A landscape with many peaks, sampled at points; each row gives a point and its height.
From any point a climber steps to the highest of the 4 points nearest to it. It stops when none of these is higher. Distance is the straight distance between rows; heights are no part of it.
raso: [163 110 154  77 147 130 123 143 129 155 176 134 180 129 131 165 105 126
  99 157 126  95 108  84]  height 428
zega: [103 163  87 154 132 112 118 116 105 120  55 131  84  84 131  64 186 150
 182 120 119 124 156 159]  height 593
Gom: [155  98 152  95 137 135 117 125 126 148 173 110 159 167 112 179  71 137
  94 135 166 124 123 105]  height 459
bem: [135 168 110 121 129 160 128 119 143 116  51 130  59 106 174  86 170  97
 192  87 133  99 140 126]  height 633
turon: [ 72 135  84 183  90 128 121 120  78 122  60 121 106 110 106  58 153 149
 124 116 118 175 117 194]  height 469
zul: [162 122 170 121 156 147 140 114 179 124 135 137 122 129 163 143 132  85
 137 118 139 107 126  90]  height 658
Sedu: [155  61 144 122  89 130 103 124 100 134 210 103 183 165  36 162  54 128
  62 148 124 166  82 135]  height 405
ladan: [139  96 141 127 103 146 145 104 139 118 187 115 156 203 112 195  45 126
 114 116 173 149 115 145]  height 552
kilan: [126  82 117 125  75 133  96 133 111 131 168 108 160 157  73 151  51 129
  78 146 147 168  97 146]  height 448
zag: [150  93 137  94 114 118 107 130  99 138 180  99 188 151  63 147  67 145
  88 152 124 129  97 125]  height 372
toli: [138 139 147 124 158 129 129 131 139 118 135 150 120 101 169 126 158 106
 129 135 105  98 120 105]  height 620
Bugof: [114 181 124 119 135 137 152 178 125 128  75 145  95  85 159  78 184 115
 178 146  94 112 135 117]  height 683
Saduv: [165 113 158  81 147 156 128 128 143 144 176 129 161 141 122 178  87 131
  98 140 151 108 126  87]  height 502
Lipo: [172 102 168 119 123 180 136 107 178 121 195 126 131 203 138 219  66  97
 101  95 181 128 126  97]  height 599
sel: [164 140 197  88 161 166 156 140 197 140 204 120 147 138 161 169 101  98
 134 130 154  79 115  33]  height 623
kazal: [135 119 141 143 142 125 130  92 147 127 124 125 123 143 145 158 133 123
 125 118 141 126 121 116]  height 705
kuri: [176  97 149  80 134 124 111 132 125 144 197 115 168 153  74 176  62 134
  76 142 138 104 109 100]  height 485
sugaz: [147 131 140 130 136 154 143 113 162 106  96 142  72 127 159 127 148  80
 150  87 140 115 143 130]  height 648
Deku: [174 105 170  89 141 157 133 115 156 133 191 121 155 176 137 190  79 118
  95 120 181 113 131  94]  height 544
Moke: [103 156 120 153 149 113 128 130  94 104  94 143 108 131 125  81 159 143
 123 128 119 117 151 159]  height 507
Voded: [ 73 151  76 183  98 124 114 116 101 117  46 113  92 109 109  46 180 133
 167 108 115 176 143 188]  height 570
Gugi: [102 174  71 136 123  71 143 189  81 138  94 133 138  44 121  63 188 196
 143 182  68 137 160 135]  height 504
vinu: [192 116 172 115 150 178 148 113 178 135 205 136 135 182 149 211  66  94
  97 109 182 114 135  86]  height 579
Ter: [163 131 170  99 158 168 141 114 158 135 177 113 151 150 158 169 103 109
 111 128 166 108 127  74]  height 575
Zupu: [120 178  95 131 130 119 131 134 117 134  46 153  84  70 158  71 205 117
 194 122 100 112 152 119]  height 651
rotu: [139 133 134 106 147 108 125 129 141 129 132 138 144 115 143 140 140 137
 103 143 109  99 126 102]  height 493
savi: [170 100 146  68 140 120 112 164 108 164 203 108 197 135  70 161  93 138
  84 168 107 107 113  92]  height 508
rubu: [ 81 167  83 173 142 101 132 131 104 135  63 136 107  93 130  43 185 151
 177 127 102 132 158 156]  height 562
lof: [113 123 126 156 119 121 131 118 122 108  92 118  82 152 128 120 146 111
 150  94 145 149 136 170]  height 596
gufe: [110 155  97 125 160 103 122 163  95 121 109 148 123 111 127  89 147 160
 134 143  89 112 139 137]  height 480
gizom: [110 155 106 123 154 113 130 143 107 121  97 130 110 114 127  85 161 134
 145 135  96 101 130 146]  height 561
buva: [140  87 122 132  97 122 100 140 100 144 173 102 175 141  46 144  58 131
  57 143 134 172  95 146]  height 434
kod: [ 52 139  48 209  73 130 109 121  59 125  59 123 121  83 113  42 155 153
 127 132 131 178 143 187]  height 379
negut: [ 99 132 108 138 134  75 105 131  93 131 131 135 148 103  96  90 119 156
  98 135  89 122 123 144]  height 249
reg: [100 138 101 144 134 102 118 134  98 131 107 138 120 109 118  87 132 149
 119 137  96 108 135 149]  height 424
Nafes: [117 113 127 133 149 100 125 101 118 129 134 128 140 130 132 133 135 146
 105 115 125 132 125 144]  height 437
renu: [139 138 129  88 148  99 126 153 135 156 155 159 162  95 130 149 144 144
 115 161  92 115 119 111]  height 303
vun: [146  95 120  86 119  91 102 139 105 159 179 120 190 124  66 128 104 150
  95 151 109 129 108 109]  height 274
Levom: [ 99  93 108 139  93 108  95 126  91 157 147 108 175 132  77 112  74 146
  88 149 133 166 114 143]  height 666
negi: [122 128 123 106 130  91 120 140  98 151 156 147 161 101 127 116 122 162
 109 153  94 119 111 127]  height 147
gedis: [122 103 136 135  80 131 117 110 124 142 146 110 161 158  94 135  75 139
 100 143 154 163 105 138]  height 421
zad: [143 167 158 113 142 161 153 146 173 113 119 131  82 103 167 113 163  78
 177 116 108  90 129  95]  height 682
Futud: [139  95 149 134 129 144 128 107 143 126 154 107 151 172 130 166  92 136
 124 129 185 148 129 132]  height 546
vus: [113 103 114 159 101 126 138  84 145 104 117 116 121 165 135 166 121 114
 157 116 161 159 126 157]  height 571
voge: [113 140  96 116 108  79 132 162  86 140 138 152 161  76 106 102 148 176
 102 158  71 104 140 151]  height 44
gizo: [130 110 140 142 118 108 121 109 126 126 140 103 133 154 122 152 115 133
 123 120 151 154 129 138]  height 572
feb: [143 147 170 126 153 146 145 132 172 118 132 133  96 113 179 131 153  81
 146 111  88  94 128  98]  height 664
Vuve: [138 169 115 121 131 142 125 108 139 127  30 131  68  95 181  69 183  97
 200  87 137 121 157 129]  height 627
Beniv: [107 181 116 126 130 130 144 140 142 132  41 159  63  53 196  59 190  88
 210 120  96 103 141 115]  height 619
lamob: [133  94 138 143 119 154 125 101 152 113 150 116 131 171 131 184  91 137
 148 111 176 157 128 125]  height 554
fopo: [129 173 127 109 143 154 146 156 142 118  91 148 101 101 162 111 178 110
 157 127 104 100 127 109]  height 713
nizir: [128 161 137 113 147 127 155 182 125 121 121 154 128  88 157 110 169 135
 127 150  92 100 132 119]  height 578
zusuk: [150 116 150 139 146 131 141 106 169 117 125 129 116 126 156 152 141 108
 135 107 143 135 132 111]  height 672
Kinam: [138 154 156 111 166 137 147 147 167 121 130 147 100 112 165 139 159  92
 132 133  91  90 116  98]  height 643
girir: [156  95 152 135 113 174 150 105 166 114 176 127 126 206 133 220  53 111
 120 114 186 139 134 123]  height 660
kam: [ 81  83 104 171  74 104  82 115  76 139 117 119 153 114  98 111 100 145
  90 135 141 192  91 170]  height 305
nud: [126 111 130 156 129 120 118  94 138 111 118 128 100 146 135 133 136 121
 134 114 128 138 126 149]  height 624
Duris: [ 94  99 119 158 111 116 118 106 118 131 120 111 136 145 119 117 111 122
 124 120 141 172 117 163]  height 430
zasem: [152 119 148 116 160 130 138 114 155 130 140 128 146 144 151 152 120 116
 122 133 154 122 119  96]  height 639
Fet: [119 151 142 127 158 117 136 147 131 110 107 143 117 118 139 118 167 126
 118 129 103  91 125 134]  height 569
pabev: [124 151 126 147 112 135 139 131 125 105  70 124  54 138 140 104 172 104
 180  88 142 125 156 156]  height 634
Fima: [ 73 158  50 176 126 115 121 149  76 127  75 120 123  73 107  39 165 164
 135 142 110 145 140 165]  height 429
Fev: [115 114 114 158 101 126 135  99 163  90 113 114  86 163 131 149 143 108
 161  98 145 149 138 165]  height 628
Pokol: [ 93 150  98 180 106 129 111 120 103 124  57 114  85 116 118  70 178 130
 181  97 125 154 151 176]  height 597
migoz: [ 75 121 106 171  90 135 125 113 111 101  94 122  88 149 113 110 146 118
 139 103 128 160 120 190]  height 529
Ramo: [142 151 122 132 110 149 139 104 156  98  69 132  59 137 172 113 147  83
 170  87 149 127 153 145]  height 642
tof: [101 132 114 168 127  97 108 118  99 123 100 130 113 132 105  77 134 149
 115 122 116 147 118 159]  height 385
zapo: [146 143 177  94 154 130 153 147 170 141 157 140 146 102 169 161 147 108
 120 131 119  91 101  76]  height 568
zof: [ 86 101 117 155  97  94 111 120  92 151 134 116 146 126  97 111 102 138
  99 125 122 175 116 156]  height 389
vub: [163  77 153 101 117 134 131 113 135 136 194 103 159 190  79 193  49 139
  86 118 160 144 116 129]  height 458
Lol: [184 127 195  94 155 174 151 128 178 125 187 133 129 177 156 164  88 104
 110 117 172  98 119  66]  height 601
vumif: [125 150 134 106 156  96 123 160 118 141 125 157 140  95 147 115 150 149
 110 141  96 102 129 118]  height 368
darom: [153  98 142  79 140 127 115 139 112 163 192 108 182 140  85 162  89 146
  76 155 120 107 110  97]  height 470
kuv: [131 114 134  96 144 102 109 122 128 154 164 121 187 132 107 144 108 145
 101 141 131 125 124 106]  height 186
pozam: [149 115 143 140 115 150 144  90 184 101 110 124  78 139 157 173 144  91
 156  98 163 148 141 130]  height 657
mer: [ 90 156  92 159  92 131 127 105 124 112  39 102  69 127 139  85 168 121
 193  82 142 149 160 185]  height 622
ketom: [ 95 143  94 156 130  86 117 134  81 133 125 143 148 100 109  65 133 164
 108 141  82 131 131 161]  height 269
laki: [184 109 170  60 141 130 129 154 126 159 208 128 188 140  85 179  80 143
  76 168 122  89 112  93]  height 757
Piz: [107 177  95 123 137  98 148 192  95 139  94 155 127  50 147  73 192 179
 152 173  86 142 165 126]  height 583
gumi: [102 175  95 125 143 114 129 158 114 126  74 157 110  68 148  79 202 155
 171 152  91 115 158 130]  height 645
bege: [150 105 144 130 143 142 138  88 155 125 136 118 123 156 162 174 133 104
 140 107 166 129 139 117]  height 665
volem: [120 166  97 115 146 131 141 175 108 137  94 148 118  74 147  92 187 164
 157 162  88 110 149 120]  height 631
tel: [165  78 137  78 133 115 106 163 108 138 220 121 196 140  49 183  74 150
  77 171  98 113 110 105]  height 436
Gipiv: [157 112 133 141 120 186 150  98 183 109 160 127 107 200 136 211  86 100
 154 105 180 134 145 138]  height 590
Pav: [ 85  98 106 163  91 106 107 106 117 129 116 118 140 128 110 115 114 135
 107 123 133 185 105 172]  height 358
lofak: [154 122 149 106 144 132 126 120 146 137 154 128 164 120 158 159 121 131
 107 146 143 111 118  86]  height 550
zop: [117 168 107 141 135 127 134 128 103 120  60 124  99 108 122  91 180 137
 168 125  99 113 158 133]  height 618
pime: [114 154 131 140 140 141 126 142 111 117  74 136  93 108 127  91 170 128
 161 118 103  99 134 137]  height 600
fup: [ 76 110  91 174  75 111 104 125  76 115 120 125 129 124 102  87 125 146
  94 129 128 182 112 168]  height 285
nibuv: [159 104 162 129 129 177 147 120 158 128 158 123 134 192 160 184  93 109
 137 118 182 128 134 109]  height 598
sudi: [155 124 173 103 160 161 152 130 198 122 163 117 128 132 177 153 114 100
 134 121 140 103 105  60]  height 644
rozi: [139  96 140 140 102 171 133  98 175 110 195 139 123 218 128 230  44 104
 121 101 181 145 123 143]  height 577
nuvuv: [ 91 177  96 140 142 100 147 153 106 130  71 156 113  59 145  74 195 163
 168 155  82 134 153 125]  height 621

For each start below, name the point where the climber stops.
renu => fopo
vus => kazal
Fet => fopo
Lol => kazal

Call two points neighbours if one is among the 4 nearest of the other. Go from one point of each pair to the other, from neighbour to neighbour, staying as high as possible. Name the lowest point that can't be avoided.
kazal and laki => Gom
laki and Levom => gedis
kazal and fopo => zul
